Each scene shows the same named points in several views. A view is turned or mirrored, and shifted as a whole, has a little noise and may leave points out.

Scene 1
View 1
<43>: [-22   9   7  18 -16  -9   3  -4   2  14 -18 -10   8 -11  -8  17  10   4
   2  -5  10  18   3   6 -18]
<149>: [-24 -18 -11  10 -17   4  -9  -5   8  -1 -23  11 -10 -11 -17  26  -3   5
  21 -21 -10  11  -4  -8  -4]
<154>: [-12  21  19  12 -17 -17  10  -6   4  10 -10 -18  10  -5  -3  14   4   7
  -7   1  18  17  -4   4  -6]
<132>: [-11  25  21  13 -15 -18  14  -9  -2  11  -6 -16  10  -7  -2  14   6   1
 -12   3  16  19  -3   3 -11]
<55>: [ -9 -10  -1  -3 -15   1  -2 -13   3 -14  -6  13 -20  -5 -11  27 -15  -4
  12 -20 -12   5 -15 -20  10]
<5>: [-10  20  20   9 -10 -14  13  -8 -12  10   2 -15   1  -4   0  16  10  -4
 -10  -6  17   7   3   3 -14]
<31>: [-23  -4  -2  11 -19  -3  -4  -4   9   5 -22   0  -1  -9 -13  22   2   8
  13 -12   1  15  -3  -2  -6]
<85>: [-16  13  13  15 -16 -13   7  -7   2  10 -13 -10   7  -9  -6  17   5   3
  -3  -2  10  18  -2   2 -12]
<94>: [  0  24  26  -1 -13 -18  16 -12  -4  -3   7 -13  -3   1   2  16  -5  -1
 -13  -2  15   8 -11  -8   7]
<200>: [-18  -1   1  11 -24  -7  -4  -8  22   0 -28   1   4 -11 -15  21 -11  13
  10  -3  -3  25 -16  -7   5]
<105>: [-27 -11  -5   6  -7   3  -6   4 -13  14  -6 -10 -11  -2  -5  22  23   6
  17 -30  16 -10  19  12 -14]
<109>: [-22 -19 -10   7 -15   5  -8  -6   4  -4 -18  12 -15  -9 -16  28  -3   1
  20 -24 -11   6  -4 -11  -3]
<37>: [-15 -12  -3   1 -21  -1  -6 -10  15 -11 -18  10 -12  -7 -15  26 -17   6
  15 -14 -10  13 -19 -17  12]
<52>: [ -8   6  10   2 -20 -10   4 -11  11  -8 -10   1  -5  -5  -9  21 -15   4
   2  -5  -1  16 -18 -14  11]
View 2
<85>: [  9 -15  -8   4   2  13   6   6   2  -1  -4   1 -26  -4   4 -10   6  -1
  20 -13  23   6   5 -17  -1]
<154>: [ 13 -18   0   2  -1  14  10   4   0  -1  -7   0 -31  -4   1 -12   8  -4
  27 -17  20  12   2 -25  -4]
<52>: [ -9 -12 -18  -7   7  -1  12   3   7   4  -4 -14 -32   3 -15  -7  13   6
   5 -33  24  -3 -14 -14   9]
<200>: [ -5  -9 -24 -10  12   4   3  22  15   5  -2 -12 -33 -13  -7 -13  -1  12
   3 -25  21  -2  -8 -17  16]
<31>: [  5  -7 -22  -6   6   7  -4  19   6   3   3  -6 -20 -13   2  -7  -2   3
  -1 -14  18   1   0  -9  13]
<109>: [ -2  -1 -33  -9   7  -3  -9  15   1   4   9 -11  -8  -6   0   3   2   3
 -20 -16  19  -8  -4   7  19]
<43>: [ 13 -13 -11   4   4  16   0  14   4  -1  -2   5 -23 -11  10 -10   0   0
  17  -6  22   6   9 -15   2]
<132>: [ 11 -20   2   7   0  16  14  -3   0  -2 -10   3 -33   1   1 -12  12  -4
  32 -16  25  10   4 -24  -9]
<55>: [-11  -5 -28 -11   4 -10   2   1  -1   4   4 -17 -13   7 -13   6  15   2
 -17 -30  22  -9 -15   4  15]
<105>: [ 27  -2 -11  -6  -9   9 -17  12 -16  -3  14  -1   4 -13  16   7   1 -18
  -8  -2   6  13   9   0   6]
<5>: [ 16 -16   2   7  -6  13   8  -8 -10  -4  -4   4 -19   5   4  -3  15 -11
  23 -12  22  11   7 -14 -10]
<149>: [ -2  -2 -33 -10   9   0  -9  21   6   5   8 -10 -12 -11   1  -1  -1   5
 -17 -15  19  -8  -4   2  19]
View 3
<31>: [  1  -3   2   3  -4   3  -4 -11  -2 -16  12   8   8  10   3  11  -4   3
 -17  20   3  -8   3  16 -10]
<200>: [ -1   1  -3  -7  -1  13  -8  -9  -8 -21  13  -3  11  18  12  21  -7   1
 -15  25  16 -16   2  14 -20]
<132>: [ 20 -14   0  -4   3  23  -4  -6 -25   7 -23   7 -17  10  -1  -3  13  -1
 -14  20  10 -19   8   8 -12]
<43>: [ 14 -10   6   5   2   7  -8 -11  -7  -8  -5  12  -6  11   0  -1  11   0
 -17  23  -3 -17   2  13  -6]
<154>: [ 19 -10  -2  -4   1  19  -6  -5 -20   5 -17   5 -11   9   1   2  12   1
 -11  18   6 -16   5  12 -12]
<85>: [ 13 -11   3   0   1  14  -4  -9 -15  -3  -9   9  -8  10   0   1   8   0
 -16  21   5 -16   6  11  -9]
<149>: [-14  -1   5   4  -9  -2   0 -14   2 -24  29   9  18  10   1  13 -16   4
 -21  19   6  -1   8  13  -6]
<109>: [-17  -2   6   5 -12  -1   5 -14  -1 -21  31  11  17   8  -2  11 -19   5
 -23  16   7   3  12  12  -3]
<52>: [ -5  -5  -7 -10  -6  22   4  -5 -23  -7   7  -2   6  12   4  15 -12   3
 -14  17  26  -8  14   6 -18]
<37>: [-16   1  -5  -7 -11  12   5  -9 -11 -19  26  -1  18  13   5  22 -22   5
 -18  17  23  -2  13  10 -16]
<94>: [  7 -15  -8 -10  -8  31   9  -1 -38  16 -17   3 -12   4  -5   1  -3   3
 -12   9  25  -7  21   2 -13]
<5>: [ 15 -18   2   3  -4  16   3  -7 -23  12 -18  14 -16   1  -9 -10   9   2
 -15  13   3  -9  14   7  -2]
View 4
<200>: [ 36  27  -2  -7   9  10  20  -3  -3   2 -25 -11 -11  -6   2   1   5 -23
   9  -2  17   1  24   6  -1]
<85>: [  8  16  -2   8   5  12   5 -12  -8   0 -12 -12  10 -12  13  -9   0  -9
  16  -6  14   1  12   6   5]
<105>: [-12  29  26  11  -3  22  10 -36 -24  19 -18  -7   0  -3   1 -27  -2 -25
  -2  -8  -1  18  -4 -10 -10]
<94>: [  5  15  -7  25  -5  21 -14  12  10  -1 -13  -9   0 -26   8 -11 -15  -3
  19  -1   2  -4   7  11   1]
<31>: [ 20  28   9  -1   8  13  17 -15 -12   6 -23 -10  -3  -2   0  -7   5 -23
   6  -3  13   7  16  -1  -2]
<55>: [ 23  40  17  13  12  20  -1  11   2   0 -34  -6 -21  -4 -22   0  -7 -29
   5   9  -2   9  16  -8  -3]
<132>: [  5   8 -11  14   1  13  -2  -5  -2  -2  -6 -12  15 -20  21 -10  -5   1
  22  -6  14  -4  11  12   7]
<149>: [ 25  38  20  -2  14  14  17 -13 -13   5 -31  -7 -12   5 -14  -3   5 -34
   1   1   9  13  18  -9  -3]
<5>: [ -9  14   1  22   0  18  -8 -10  -6   2  -8 -11  14 -18  13 -17  -8  -2
  17  -6   6   3   3   4   4]
<37>: [ 35  38  10   1  10  16  11   7   1   2 -34  -7 -23  -3 -16   2  -1 -31
   4   5   6   5  22  -2  -4]
<154>: [  8  10  -8  10  -2  14   4  -9  -4   2  -9 -12   9 -20  19 -12  -3  -4
  17  -8  14  -3  11  12   2]

In a view up to two points have been moved. Name them for each view, in the order of its rows, or write none.
view 1: <132>
view 2: <52>
view 3: <94>
view 4: none
